Points on a hilly landscape, in no order, each with its height.
From any point a climber steps to the highest of the 6 points nearest to it. It stops when none of these is higher. Distance is the straight distance between rows; heights are no part of it.
k654 (h 1.01): [-11 -21  22 -41 -15 -16  12  21 -22  12 -58  -8  19  19  40 -24 -20 -21
   2  30  15 -20 -17  -4 -13]
k126 (h 5.25): [10 -1  2 -8  0  2  1  4  3 -3 -6 -5  0 -3 -1  6  1  4  3  1 -9 -2 17 10
  6]
k368 (h 0.99): [-24 -26  25 -34 -21 -19  14  19 -23   8 -38  -4  14  34  33 -17 -18 -18
   6  23   9 -19 -19  -8  -5]
k921 (h 5.95): [  1 -11   3  -4   0   0   0   9   3  -9  -2  -7   9   4  -2   5 -10   0
  -9  -3 -13  -3  -1   7   3]
k947 (h 5.72): [  2  -5  19 -10   6  -7   5  14 -16  -5 -27  -9   9   4   5 -10  -7  -1
  -3   6   6  -6 -11  12 -11]
k13 (h 1.47): [-38 -44   9   7 -57 -17 -21   5   0  -8  30  25  20  43  20  21  22   2
 -10  10 -54 -15 -38 -16   8]
k972 (h 1.43): [-15 -15  27 -26 -14 -18   9  15 -20  11 -48  -4  13  17  30 -13 -24 -19
   0  24  15 -19 -16  -6  -2]
k742 (h 7.45): [ 34  41 -17  25  34  17  -1 -21  10   8   5   8 -29 -30 -29 -10   8  -5
   3 -12  23  18  25   9 -10]
k879 (h 5.43): [ 12   2  25  -8  11   4  18  10 -16   4 -40 -12  -1  -9  16 -12 -13   4
   7   9  22  -3   2  12 -23]
k424 (h 3.24): [ 15  22  -9  23  14  14  -7 -18  13  11  17   6 -12 -20 -32   1  14   0
   3  -9  12  16  27   2   5]
k71 (h 3.07): [ 33  31  -2   8  40  21  20  -3   9  10 -24 -20 -16 -26  -8 -25 -13   1
  23  -9  40  13  16  19 -15]
k389 (h 1.50): [ 30  42 -23  34  32  11  -3 -26  20  -6  37  21 -18 -28 -28   8  19  10
  -8 -26   3  31  28   3  17]
k162 (h 4.82): [  5   2 -13  11   4  12   3  -6   5  -4  20  -3  -2  -5 -19  10   7   4
   4  -7 -10   5  17   2   6]
k820 (h 4.68): [  2   8 -27  13  10   0  -7 -16  12   2  44   9  -3  -8 -20  10  13   2
   1 -12 -11  16  21   1  13]
k37 (h 1.74): [-29 -24   4 -27 -29 -18  -1   9 -15  -7  -6   7  17  30  22  -4   3  -9
  -1  18 -22 -26 -32 -10  -1]
k22 (h 1.65): [ -2  21 -29  37  13   8 -13 -34  28  -8  64  11 -13 -19 -40  21  35  22
 -19 -31 -11  36  21   0  21]
k525 (h 2.42): [-36 -17   8 -14 -35 -19  -8   4  -2 -11   9   5  10  30  18   6   3   1
  -5   7 -30 -26 -28 -15   2]
k512 (h 4.01): [ 27  10   9   5  19   9   9   2   5   5 -14 -18  -9 -24  -9 -18  -6   4
  16   0  31   6  15  11  -8]
k922 (h 5.45): [ 15   8  21  -9  12   9  21  12 -16   4 -39 -18   2  -8  16  -7 -13   5
   7   4  28   2   1  12 -19]
k428 (h 5.87): [ 12  -2   8  -8  11   1   8  10 -10  -8  -9  -7   2  -4   3  -7   6   5
   2   1  -2   4   6  15  -9]
k421 (h 2.98): [-16 -17  13 -15  -9 -10  -8   6  -6 -11 -12   0  19  15   8  -6 -11  -5
 -12   8  -3 -15 -16  -3   2]
k995 (h 4.05): [  8   0  21 -19   7  -6   9  14 -30   9 -52 -10   8   7  26 -23 -22 -11
   2  16  16  -8  -8   8 -15]
k12 (h 4.18): [ 28  13   8   1  28  13  16   7   0  12 -38 -15 -10 -24   0 -18 -13   5
  15  -5  44   5  12  13 -17]
k913 (h 1.48): [-10 -14  27 -31 -14  -9   3  11 -23  14 -42 -10  15  22  31 -14 -21 -19
   1  22  12 -16 -18  -3  -7]
k169 (h 1.26): [-37 -46   3 -20 -44 -23  -7  13  -9  -3  -7  12  23  43  39   5   7  -5
  -7  25 -24 -31 -35 -22   8]
k418 (h 1.67): [-18 -15  22 -26 -12 -10   5  19 -21   4 -41  -6   9  30  18 -12 -13 -13
  -4  17   7 -17 -20  -1  -3]
k829 (h 4.44): [ 10  -2  20 -23  17  -5  13  17 -32   5 -50  -9   6  -6  29 -20 -24  -6
   6  12  19  -9   1  10 -12]
k384 (h 2.20): [ 40  25   1   6  31  22   8  -7  10  10 -14 -15 -16 -30 -13 -25 -11   2
  20  -2  37  16  14  12 -10]
k296 (h 0.94): [ -2 -14  25 -19  -6 -14   9  15 -25   8 -55  -9   9  14  35 -17 -19 -12
   3  16  17 -15 -12  -1 -10]
k863 (h 5.55): [ 14   2  17 -11  10   1  11  13  -9  -3 -12 -13   3 -13  -6  -8  -5   2
   6   1  11  -5   6  13 -18]
k501 (h 4.71): [  1  -1 -21  14   7   2   0  -5  10  -1  32   4  -3  -8 -18  13  12   2
   5 -12 -10  12  25   2   7]
k814 (h 0.93): [ -3 -19  26 -24  -4 -12   3  25 -27  10 -63 -14  11  14  34 -29 -25 -20
  10  25  25 -14  -7   3 -15]
k567 (h 5.96): [ -2  -6  -9   6  -1   6  -1   0   4  -7  16  -2   0   6 -14  12   9   0
  -1  -5 -17  -2  11   7   6]
k214 (h 2.33): [ 37  32  -6  11  35  21   7  -7   6   5 -14 -10 -19 -39 -20 -30  -9  -4
  19  -4  35  14  13  23 -11]
k649 (h 4.04): [ 10  13  -2   6   8  12   4  -6   9  13   6   0 -16 -19 -16  11  10   8
   5  -3   2   7  23   0   4]
k62 (h 7.62): [-13 -16 -26  12 -18  -5 -25  -1  20  -5  46   7   7   8  -2  33  13   6
 -16  -8 -30   9  -2 -20  17]
k746 (h 4.81): [ 17  12  23 -11  16  -4  18  15 -21   6 -43 -18  -4  -9  20 -18 -17   4
  11   8  23  -3   6  13 -19]
k970 (h 5.06): [ 40  42 -10   8  41  16   6 -13   4   7  -8 -10 -33 -49 -22 -19 -10   5
  18  -4  37  15  20  21 -14]
k954 (h 5.64): [ -4  -7  23  -9   1  -7   8  15 -22   2 -43  -9   1  11  21 -14 -16  -3
   0   9  15  -8  -3   5 -10]
k612 (h 3.08): [-12 -12  17 -15   2  -7  -4  10  -6 -15 -18   0  14   8   5  -6  -5  -6
  -8   8  -1 -15  -9   3   2]
k542 (h 1.55): [ 14  29 -32  38  27  18  -6 -39  29 -10  65  14 -20 -18 -39  24  27  21
 -21 -32  -6  39  23   2  22]
k139 (h 3.66): [ 29  22 -11  19  18  23  -1 -12  15   7   4   1 -26 -21 -23 -15   1  -2
   7  -2  15  12  26   4   2]
k161 (h 1.73): [ 12  33 -27  36  21  10  -6 -33  28  -7  51  14 -14 -21 -33  16  28  17
 -17 -30  -4  32  21   0  17]
k85 (h 2.58): [-31 -16   8 -26 -24 -16 -11   6  -7  -9   1   2  16  21  15   4   3   2
  -6   7 -20 -26 -24 -15   0]
k366 (h 7.35): [-10 -10 -13  15  -5   2 -16   8  13  -7  20   3   5   4  -7  20   5   1
 -10  -8 -19   0  10  -1   8]
k504 (h 3.27): [-33 -11   3 -12 -31 -14 -10   4   0 -15  10   5   9  20  12  11   3   3
 -11   6 -29 -21 -22  -7   8]
k343 (h 6.01): [  0   4 -29  19   3  -4  -6 -18  20  -3  45  11  -3   1 -16  22  17  10
  -4 -15 -24  19  20  -5  18]
k158 (h 3.94): [ 23  17  14  -6  28  16  17  10  -4  10 -48 -18  -6 -31  15 -18 -27   8
  14   6  48   8  12   6 -24]
k143 (h 0.83): [ -6 -15  31 -28 -10 -11   4  23 -31  10 -62  -8  17  15  32 -27 -29 -21
   9  20  22 -14 -14  -2 -11]
k433 (h 1.41): [-23 -13  22 -24 -13 -13   9   9 -17   0 -29  -6  12  29  18  -9 -12 -17
  -1  12   6 -13 -20  -9  -9]
k607 (h 1.42): [-31 -37  10 -29 -28 -11  -3  13 -14 -13  -9   4  19  40  31 -10   1 -10
   2  15 -20 -28 -30 -16  -6]
k15 (h 4.73): [-25 -11   7  -2 -25  -6 -15   2   3 -11  17   3   8  12   6  17  -2  -4
 -16  -1 -19 -13 -22  -8   6]
k294 (h 0.72): [ 16  32 -23  27  24   8  -9 -31  19   0  37  17 -12 -25 -29   6  23  12
  -8 -23  -3  32  29   4  12]
k690 (h 3.53): [ 32  39  -2   3  45  21  28   1   4   9 -36 -18 -20 -37   3 -30 -24  -2
  33 -10  57  11  14  21 -21]
k586 (h 6.10): [-22 -14  -4   7 -17  -7 -15   8  -1 -13  24   5   8  12  -6  25   2  -3
 -14   2 -19 -10 -13  -4  12]
k220 (h 5.94): [ 10   3  22 -10  10   4  14  14 -22   0 -34 -14   7  -3   7 -12 -16   1
  -1   7  16  -4  -2  13 -16]
k517 (h 4.88): [ 23  13  14  -5  13  12  16  10  -6   7 -26 -22  -7 -24  -1 -18 -11   5
  17   4  35   1   9  12 -16]
k563 (h 5.37): [ 23   2  10  -4  13  11  15   2  -3   7 -14  -8   0 -23  -4 -10  -4   4
  11   6  21   3  13  11 -12]
k903 (h 3.64): [-10 -11  20 -13  -1  -8   0  16 -13   3 -30  -8  11  17  12  -7   0 -14
  -8  12   5 -12 -12   0  -7]
k359 (h 4.39): [ 16   8  -2  -2   8   7   2  -7  12   5  -1  -3  -9 -15 -14  -4  -1   7
   8  -5   2   6  23   6  10]
k659 (h 7.36): [-20 -16 -12   6 -18 -12 -15   4  12  -9  38   1  11   7  -2  27   6  -3
 -14   0 -33   4 -11  -8  14]
k804 (h 4.53): [ 27   8  -2  -1  13  16   4  -3   9   7 -12  -2  -7 -26  -9  -7   1   5
   8   4  16   5  19   4  -1]
k411 (h 5.65): [ 22   3  16 -10  15   6  15   8  -5  10 -22 -16  -5 -19   1  -7  -4   5
  10   7  29   2   8  12 -15]
k362 (h 2.73): [-30 -16   9  -3 -38 -17 -15   5  -1 -17  28   3  16  23   8  21   7  -2
 -12   5 -34 -14 -24 -12   2]
k121 (h 4.32): [-11  -8  13 -13 -10  -7 -10  12  -3 -13 -15  -3  14   9   7  -3  -9   0
  -8   8  -6 -12 -11  -4   9]
k106 (h 3.68): [ 28  25 -12  15  20  22   1 -17  10  12  -9   1 -25 -27 -20  -2  -1   4
   8 -10  19  14  26   6   0]
k59 (h 1.96): [-27 -14  13 -26 -20 -19  -2   1  -9 -12 -11   5  16  20  11  -2  -1  -2
 -11  12  -7 -20 -23  -6   0]
k403 (h 0.80): [-38 -26   5  -2 -48 -14 -17   6  -1  -9  17   7  11  36  12  15  10   3
  -5   9 -37 -20 -32 -16   5]
k255 (h 3.30): [ 41  48   0  10  52  18  26 -11   3   7 -30 -26 -30 -51 -16 -22 -14  -4
  27 -12  65  14  21  21 -17]
k635 (h 1.78): [  6  26 -29  37  16  11 -16 -37  26  -4  50  19 -11 -14 -36  17  30  20
 -25 -30  -1  32  19  -4  24]
k36 (h 2.36): [  3  20 -25  22  15   1 -10 -24  17   5  38  16  -6 -14 -21  13  19  14
 -13 -21   1  27  29  -6  18]
k679 (h 7.27): [-22 -16  -9   7 -10  -6 -23   6  11 -10  33   8  13  10  -4  26   5   3
 -16   2 -26  -6  -6  -7  11]
k487 (h 6.15): [ -9  -7   0   6  -3  -4  -6   2  10 -13  12  -2   7   7  -5  17   1   3
 -11  -4 -20  -5  -8  -3   6]
k310 (h 0.61): [-46 -42   4   2 -59 -16 -18   2  -4  -7  16  18  25  46  23  12  15   6
  -6   7 -42 -23 -35 -20  10]
k902 (h 3.23): [-26 -21  -1   4 -34 -16 -20   0  -1  -5  32  10  11  14   2  27  11   1
  -9   0 -41  -8 -27 -18   7]
k513 (h 4.62): [ 8  7 -5  5  5 11  9 -4  7 -1  7 -5 -7 -7 -8  4 -2 12  8 -3 -2  6 24  7
 -1]
k842 (h 6.03): [ -4  -7 -11  16  -1   3  -1  -5  12  -4  24  -2  -5  -1 -16  16   0  -3
   1  -4 -23   0  12  -2   9]
k326 (h 0.58): [-19 -28  38 -39 -28 -16  15  37 -30  20 -60 -17  22  24  37 -25 -37 -30
  25  31  19 -26 -22  -1 -22]
k715 (h 4.63): [-17 -11  11 -10 -14 -10 -11   3   5 -13   3  -4   7   8  11  11  -7   5
 -13   2 -19 -13 -14  -6   4]
k265 (h 3.22): [ 33  39   0   6  44  23  24   2   7   4 -22 -24 -29 -35 -18 -29 -14  -2
  33  -3  51  13  17  19 -16]
k60 (h 8.28): [-10 -12 -20  16  -5  -4 -20   5  14  -6  35   7  12   3 -12  20   6   0
  -8 -13 -25   2   2  -1  13]
k557 (h 5.38): [ 35  46 -19  27  41  20  -1 -25  11   3  24  15 -19 -33 -33  -2  17   4
  -1 -19  12  29  23  15  -3]
k608 (h 0.35): [-33 -30   6   7 -46 -14 -15   4  -1 -10  28  12  11  27  10  19  15   1
 -12   8 -48 -14 -36 -13   4]
k31 (h 3.69): [ 22  22  -2  15  20  19   2 -11  16  10  12   4 -19 -20 -18   2   7   1
   5 -11  20  15  23   3   6]
k466 (h 7.71): [ -8  -9 -29  20  -9  -7 -16  -3  17  -7  42  12   5  10  -6  30  13   5
  -9  -6 -25  10  10  -2  20]
k503 (h 2.49): [ 39  41  -8   1  41  19  20  -5   3   9 -16 -18 -27 -40 -18 -25 -10  -5
  25  -3  48   6  13  16 -15]
k101 (h 4.92): [-13  -8   9  -8  -9  -3  -1  10   0  -9  -4   1   4  10   1   9  -8   0
 -11   4 -14 -13 -11  -6   7]
k966 (h 2.25): [ 42  39 -11   6  52  23  15  -9  -1   2  -9 -18 -37 -47 -28 -25  -9  -2
  22  -9  49  12  20  20 -19]
k219 (h 0.68): [-15 -35  31 -44 -25 -15  12  26 -23  13 -60 -10  18  29  41 -29 -28 -29
  22  34   8 -27 -20   0 -16]
k957 (h 1.76): [-36 -28   1 -12 -42 -17 -13   7  -8  -8  -4   6  21  35  24   5   1  -3
  -8   9 -29 -29 -38 -16   8]
k448 (h 1.30): [-36 -38  14 -31 -34 -16  18  19 -21  -4 -24   0  24  40  30  -7 -11 -14
   4  19 -15 -28 -35 -18  -5]
k989 (h 5.21): [ 18  -1   8  -7  12   8   8   1   0  -1 -11 -10  -4 -22  -9  -6  -1   6
   7   1   3   8  15  11  -4]
k315 (h 4.40): [ -2   2 -35  24  -7  -1 -13 -20  18   3  59  13  -3  14 -20  25  29  14
 -22 -23 -27  23  12 -11  19]
k840 (h 3.79): [  4   8 -16   5   8   6   3  -3   4   8  19   0 -10  -8 -15   2   6   7
   6  -9  -3  12  33   5   3]
k266 (h 4.02): [ 21  14  -5   7  15  17   5  -7  13   8  -3   1 -16 -16 -11  -3   3   5
  12  -8  18  11  27   4   2]
k868 (h 1.54): [ 16  36 -27  50  28  19 -10 -33  31  -9  59  14 -24 -22 -46  22  30  23
 -24 -34 -11  36  21   1  27]
k769 (h 4.65): [ 26  10   3  -5  16  14   9   0   3   8  -9 -10  -3 -27  -5  -7   1   9
   9   5  20   9  21  11  -6]
k25 (h 5.70): [ 15   3  17  -4  15   3  18   8 -16   4 -23 -15   2  -8   7  -6  -9  10
   6   1  15  -1   8  13 -19]
k278 (h 7.39): [-10 -13 -37  19 -14  -5 -18 -10  20   1  50  12  -1  12  -7  41  19   8
 -23 -10 -34   7  -1 -14  22]
k53 (h 3.36): [ 33  25  -7   9  20  19   7 -11  11  10 -12  -5 -14 -28 -13 -23  -8   7
  13  -2  23  12  15  12  -2]
k672 (h 1.28): [-42 -39   2 -14 -57 -16 -12   8  -2  -8   4   9  23  43  35   7   9   4
  -7  11 -37 -29 -41 -20   5]
k949 (h 3.70): [ 35  27   1   6  37  19  30   2   5   6 -31 -16 -17 -25  -3 -31 -23  -1
  23  -6  45   8   8  19 -17]
k884 (h 3.71): [ 33  21   9  10  29  20  24   5   5  14 -29 -18 -14 -29   1 -19 -17   2
  20   0  47  11   9  21 -18]
k931 (h 2.16): [  7  21 -28  28  18   9  -9 -36  26  -6  56  20 -13 -16 -27  15  27  18
 -17 -23  -7  31  24  -2  29]
k908 (h 2.41): [ 43  45 -10  14  52  16  12 -15   3   8  -9 -19 -33 -56 -25 -23  -4   1
  23 -13  47  15  20  15 -15]
k967 (h 2.26): [-35 -13  -1  -5 -32 -13 -15   5   0 -14  19   6   9  23  15  11   4   0
  -8   6 -35 -22 -30 -13   1]
k317 (h 1.87): [-33 -20   2 -24 -29 -20  -6   5  -8 -12   3   6  15  32  26   2   1   3
  -4   7 -25 -23 -33  -8  -1]
k867 (h 3.33): [  1  13 -32  20   8   2 -10 -30  20  -3  55  17  -8  -7 -20  16  23  13
 -11 -19  -8  24  21   0  18]
k32 (h 7.28): [ -3  -8 -25  14   1  -2  -9  -4  12 -10  39   8  -1   5 -10  14  10   8
  -4 -10 -21  12  12  -4  17]
k69 (h 2.04): [ -3  25 -33  25   7   1  -2 -32  25  -6  55  13  -9   0 -23  21  24  18
 -15 -28 -11  28  22  -8  16]
k856 (h 1.86): [-48 -51   3  -2 -77 -16 -24   7  -8  -6  31  16  25  47  27  23  23  -4
 -14  17 -58 -17 -29 -32  22]
k622 (h 1.21): [-26 -24  20 -32 -22 -13   9  10 -20  -1 -18   2  16  31  21  -7  -4 -11
  -4  16  -4 -25 -26  -5  -4]
k537 (h 8.11): [ 43  51 -14  14  37  17  11 -19   9   8   2   0 -30 -42 -23 -17   1   2
   9 -16  27  15  24  17  -4]
k978 (h 1.46): [-10 -11  22 -24  -9 -10   1  18 -23  10 -49  -6  12  21  27 -20 -19 -16
   2  14  17 -14 -15  -2  -7]
k74 (h 6.26): [ 17   0  19 -11  12   5  16   7 -10   5 -22 -16  -2 -17   6  -8  -6   2
   8   5  20   8   6  13 -20]
k58 (h 7.00): [ -6  -3 -35  23  -3  -5  -6 -19  18  -4  45   8  -2   6 -13  27  18  14
 -16 -12 -25  15   8  -4  18]
k311 (h 6.87): [ 34  45 -12  28  32  21   1 -24   7   6  13   7 -22 -33 -38   0  16  -1
   8 -20  13  27  28  17  -7]
k78 (h 3.73): [ 13   9  22 -16  23  -6  15  16 -33   4 -51  -8   1 -10  27 -16 -26  -1
  11  10  32  -4   4   1 -22]
k379 (h 5.02): [ 27  33 -14  29  24  22  -3 -17  10   8  21  13 -15 -27 -29  -6  16  -1
  -1 -21   9  18  27   6   0]
k634 (h 1.03): [-25 -27  19 -39 -25 -23  11  23 -19  14 -45  -3  15  34  36 -11 -22 -19
  10  22  -2 -29 -24 -14  -2]
k792 (h 5.81): [  1  -4 -16   9   7   8  -4  -3  13  -1  24   2  -2   6 -15  15   7   0
   2  -7 -16   5  20   2   8]
k105 (h 2.63): [ 34  19  -1   4  20  19  11  -7  10   9 -16  -7 -13 -30 -12 -20  -6   3
  16  -1  34  11  10   7  -8]
k52 (h 0.25): [-40 -36   6   3 -58 -15 -19   8  -5  -9  15  14  12  41  22  20  15   2
  -9   4 -44 -24 -35 -17   1]
k632 (h 0.78): [-15 -25  30 -43 -21 -18  10  25 -26  15 -56  -9  23  26  38 -19 -24 -26
  11  24  11 -15 -19  -1 -13]
k961 (h 1.31): [-38 -46   3 -26 -40 -13   6  23 -20  -4 -21   6  27  45  27   0  -3 -13
   2  23 -17 -33 -40 -21  -7]
k192 (h 6.49): [  7  -3   9  -9   8  -2   6   9 -10  -7 -16  -7   9   0   4  -7  -1   6
   1  -1  -3  -5  -4   6  -4]
k798 (h 4.75): [ 21  11  12  -7  19  11  23   6 -10   9 -38 -19  -4 -24   7 -12 -21   7
  11   0  34   2   8   7 -19]
k51 (h 3.26): [-27 -18   2   7 -34 -15 -22   3   7 -10  41  19   6  20   9  26   8  -1
 -14   3 -50  -6 -28 -11  14]
k313 (h 2.55): [ -3   9 -33  27   1   0  -6 -25  19  -8  59  13  -7  -2 -23  23  28  20
 -12 -25 -12  20  16  -8  19]
k90 (h 3.92): [ 27  13  -3   1  15  14  -2  -4  13  10  -5  -2 -12 -25 -13 -13  -1   6
  11  -1  23  11  19   6  -5]
k945 (h 1.80): [  0 -10  28 -25   6 -14   6  27 -27   9 -65  -8   8   7  38 -27 -30 -21
  11  22  24 -15 -11   6 -12]
k142 (h 6.86): [ 28  43 -15  30  33  17  -1 -24   9  13  17  13 -31 -29 -34   0   6   5
   2 -15  16  18  25  14  -2]
k807 (h 1.40): [ 18  42 -22  36  32  21  -5 -31  26  -6  49  12 -20 -23 -36  10  26  19
 -14 -32  -4  33  24   5  22]
k316 (h 2.84): [ 25  30 -18  32  31  15  -8 -25  13   2  25  17 -17 -29 -31  -4  15   6
  -4 -18   8  28  26   9   2]
k943 (h 7.14): [-15 -12  -8  12  -9   1 -13   1   7  -9  25   3   7  10  -3  18  -1   5
  -8   2 -23  -1  -2  -4  13]
k805 (h 5.40): [-15 -11   2   3 -14  -1  -6   5   6 -11   5   1  10  16  -4  17  -5  -2
 -13   1 -16 -14  -8  -3   8]
k195 (h 3.16): [ 38  43  -3   8  48  21  21  -5   0  11 -19 -22 -31 -37 -13 -26 -16  -2
  24  -8  54  12  20  22 -14]
k572 (h 7.47): [-14  -9 -29  12 -26 -10 -21  -2  16  -2  50  12   6  10  -1  45  17   7
 -21  -7 -35   9 -10 -18  22]
k962 (h 1.17): [-28 -28  21 -27 -22 -14  13  16 -20   5 -19   0  13  41  27  -6  -9 -18
   5  22  -4 -26 -24  -7  -3]
k413 (h 6.82): [ -6 -13   1  -1  -1   3  -6   2  14 -10   4  -2   1   3 -13  14  -4   2
 -12  -4 -18  -6   3   4   7]
k782 (h 3.67): [-27 -12   8 -18 -18 -15 -10   8  -1 -11   0   1  15  15   6  10 -10   3
 -10   4 -19 -16 -20 -11   2]
k956 (h 1.49): [  8  27 -23  30  14   8 -10 -32  24  -8  43  19 -12 -15 -33  17  23  12
  -8 -31  -2  26  25  -5  15]
k307 (h 5.19): [ 35  34 -13   6  38  17   8 -13   5   7 -10  -7 -24 -34 -17 -23  -5   4
  11  -2  28  15  17  12 -10]
k388 (h 2.94): [  6  10 -17   9  16   5  -4 -14  12   9  31  13  -1 -13 -24   5  13   2
   1 -14   0  16  28  -4   6]
k616 (h 7.10): [  2  -5  22  -8  10  -1   5   6 -20  -1 -41 -15   9  11  16 -11 -14  -5
  -4   7  10  -3  -1   6 -12]
k314 (h 3.95): [ 31  14  11  -1  24  18  19   1   8  11 -26 -20 -13 -23  -4 -22 -12   6
  15  -4  37   7  11  12 -19]
k692 (h 1.44): [-36 -38   2 -25 -33 -16  -3  10 -15  -8 -12  13  19  37  29  -2   5  -4
  -5  21 -18 -26 -34 -14   0]
k656 (h 4.28): [ 29  10   1   0  15  15  11  -1   4   5 -15 -10  -4 -27 -13 -11  -5   5
  14   3  26   7  13  12 -11]
k196 (h 1.56): [ 16  23 -18  22  25  10  -8 -21  18   2  28  10 -15 -21 -30   5  23   8
  -2 -17   9  21  30   3  14]
k438 (h 3.93): [ 19  11  24 -17  19   1  20   9 -20  10 -43 -17   6 -24  22 -16 -25   6
  14   2  39  -1   4  13 -23]
k528 (h 3.97): [ 27  30 -10  19  23  19   3 -17  12   4   8  10 -18 -18 -29  -5   7   1
   3 -17  12  21  25  11   7]
k447 (h 0.59): [-25 -44  28 -39 -29 -25  11  34 -21   3 -54 -12  21  32  43 -21 -30 -23
  15  30   2 -32 -28  -5  -8]
k585 (h 1.16): [-35 -49  14 -32 -34 -15  15  27 -17   1 -37  -4  18  50  41  -9 -20 -19
   5  28 -11 -38 -35 -21  -4]
k79 (h 2.89): [-30 -34  -5   9 -43 -20 -26   2   2  -5  46  23  14  27  15  21  12   0
 -22   2 -60  -6 -27 -21  19]
k827 (h 4.80): [ -1   8 -30  18  -1   3  -6 -21  17  -1  47  12  -5  -8 -14  14  17  12
 -11 -18 -16  20  26  -6  15]
k56 (h 4.79): [ 23   3   1 -10   8   9   6  -5   3  -2  -1  -5  -8 -18  -9   0   0  10
   6   0   6   8  22   5  -2]
k221 (h 1.18): [-33 -31  14 -34 -29 -17  19  19 -19   9 -37   4  11  39  33  -9 -20 -21
   4  20 -11 -25 -28 -13  -3]
k850 (h 3.55): [-26 -25  -7   8 -38 -18 -19   1   0  -8  48  21   8  20  11  27   8   1
 -17   3 -58  -7 -29 -23  11]
k293 (h 5.05): [ -9 -14  18  -9  -2  -2   6   9 -18  -5 -35 -13  12  13  10 -14  -7  -9
  -5   2   9 -11 -13   3 -14]
k753 (h 2.95): [ 23  25 -20  23  23  17 -10 -21  15  14  24  15 -11 -18 -31  -3  15   3
   0 -20  17  22  22   6   6]
k457 (h 0.73): [-27 -19  16 -23 -15 -18   7  13 -19  -4 -21   3  18  22  19  -8  -4 -16
  -7  18   2 -20 -28  -5  -8]
k365 (h 1.39): [-36 -36  -3 -12 -47 -13 -12   7  -1 -11   1  14  20  50  29   7   7   3
  -7  12 -35 -28 -37 -19   8]
k73 (h 5.62): [  9   0  27 -13   9  -2  14  15 -29   4 -46 -15   1   3  24 -12 -21  -3
   4  11  15   2  -3   9 -18]
k342 (h 3.32): [ 36  49  -4   6  62  17  25  -2   7  12 -31 -27 -31 -51 -20 -23 -15 -11
  26 -11  68  19  24  23 -12]
k9 (h 5.63): [-23 -21   2   2 -26 -14 -16   4   8 -15  37   6  10  11  -3  28   9   1
  -8   3 -34 -11 -23  -9  13]
k606 (h 7.50): [ 35  48 -18  25  39  23   5 -21   6   6   7   2 -34 -33 -35  -5   3   1
  10 -16  19  24  29  12 -10]
k400 (h 3.44): [ 41  48   2  -1  51  18  27   0   3   6 -26 -25 -23 -43  -8 -24 -17  -7
  29  -6  59  13  17  20 -19]
k131 (h 0.84): [-50 -48   4 -12 -66 -15 -18   8  -9 -11   8  10  23  47  29  22  21   1
 -11  16 -42 -27 -40 -28  10]
k613 (h 0.81): [ -6 -18  35 -32 -15 -10   9  30 -31  17 -66 -14  17  10  36 -28 -33 -26
  15  29  20 -20 -15   2 -17]
k646 (h 3.62): [ 18  12  -7  12   8  13   1 -10   6   6  10  -1 -19 -16 -24   8   7   8
   3 -10   6  10  28   2   5]
k876 (h 2.57): [-36 -39  -6   7 -51 -21 -28   1   0  -8  38  28  18  36  16  23  17   2
 -24   2 -65 -11 -37 -25  17]
k16 (h 2.18): [-50 -48   2   7 -74 -27 -26   5  -7 -11  36  24  26  41  15  20  30   4
 -18   7 -63 -13 -36 -30  18]
k124 (h 1.77): [-34 -28   4  -9 -42 -20 -11   5  -4  -6   5   6  15  34  21   6  10   4
  -8  10 -31 -22 -35 -22   4]
k784 (h 5.74): [ -5  -2   1  -8  -2  -5  -7   8   2 -12  -6  -3   6   4   0   7  -5   3
 -13   2 -16  -9  -5   3   5]
k150 (h 3.63): [  0  10 -12  10  13   4  -2 -10   8   3  30   8  -6  -6 -25   9   7   6
   0 -14  -5   8  25   0   6]
k185 (h 5.31): [-26 -22  -8   6 -29 -19 -25  -1  10  -9  47   6  12  10   2  25  11  -1
 -11   6 -43  -9 -29 -13  12]
k570 (h 1.45): [ -7 -16  22 -21  -7  -7   3  11 -20   6 -55  -5  11  18  21 -13 -13 -12
  -5  17  17 -13 -12   0  -5]
k776 (h 2.74): [ 13  15  -9  18  15  10  -3  -9   6   2  23  10 -12 -15 -29   5  10   0
   1  -5   5  16  23  -3   2]
k580 (h 3.98): [  7  12 -29  16  12   4  -3 -17  16   5  44  14  -7  -9 -22  14  17   8
  -7 -14  -8  22  24  -3  12]
k615 (h 5.53): [ -3  -7  19 -10  -1  -5  10  11 -13  -1 -35 -13   8  19  16 -14 -10  -7
  -3  10   4 -13  -8   5 -10]
k390 (h 4.03): [ 31  37 -19  27  35  15  -7 -26   9   1  26  16 -23 -29 -35  -2  23   4
  -3 -26   5  19  25  18   1]
k186 (h 6.12): [-15 -17   3   2 -18  -3 -15   3  10  -8  18   2   7   9  -5  21  -3   3
 -17   0 -19  -5 -11  -7  12]
k7 (h 7.31): [-14 -13 -18   7 -30 -17 -23  -2  12  -9  51  11  12  11   3  41  12  -1
 -20   2 -42   4 -12 -15  20]
k304 (h 2.11): [-19 -15  23 -22  -7  -9   4  17 -22   5 -42  -9  10  22  21  -7 -11 -10
  -3  13  13 -17 -18  -5  -8]
k877 (h 2.83): [ 38  49  -5   7  53  17  18  -8   5   2 -17 -20 -32 -51 -25 -27 -13  -4
  22 -17  59  15  27  22 -13]
k941 (h 5.79): [ 11  -5  15  -8  13   3   7  13 -11  -1 -18 -10  10  -8  -3 -10  -7  -2
   2   4   3   2  -2  13  -8]
k723 (h 7.88): [-12 -16 -18  12  -6  -6 -23   5  17  -7  38   6   6   4  -5  24   4  -3
 -11  -8 -29   6  -4 -11  15]
k507 (h 1.69): [-36 -37   3   8 -53 -20 -26   3   1  -9  36  30  17  31  13  15  16   7
 -13   5 -53  -8 -38 -24   4]
k693 (h 5.88): [ -2   3 -27  12   9   0  -8 -12   7  -3  37  15   2  -5 -17  18  15   5
  -1 -15 -13  12  21   1  11]

For each start below, name the point where the climber stops.
k255 -> k74
k503 -> k74
k961 -> k60
k195 -> k74
k962 -> k616
k131 -> k60
k13 -> k60
k365 -> k60

Two climbers start at each pair of points below. Name the first point that both come to, or write none.
k196 and k389 -> k606
k542 and k36 -> k827
k753 and k150 -> none
k310 and k362 -> k659
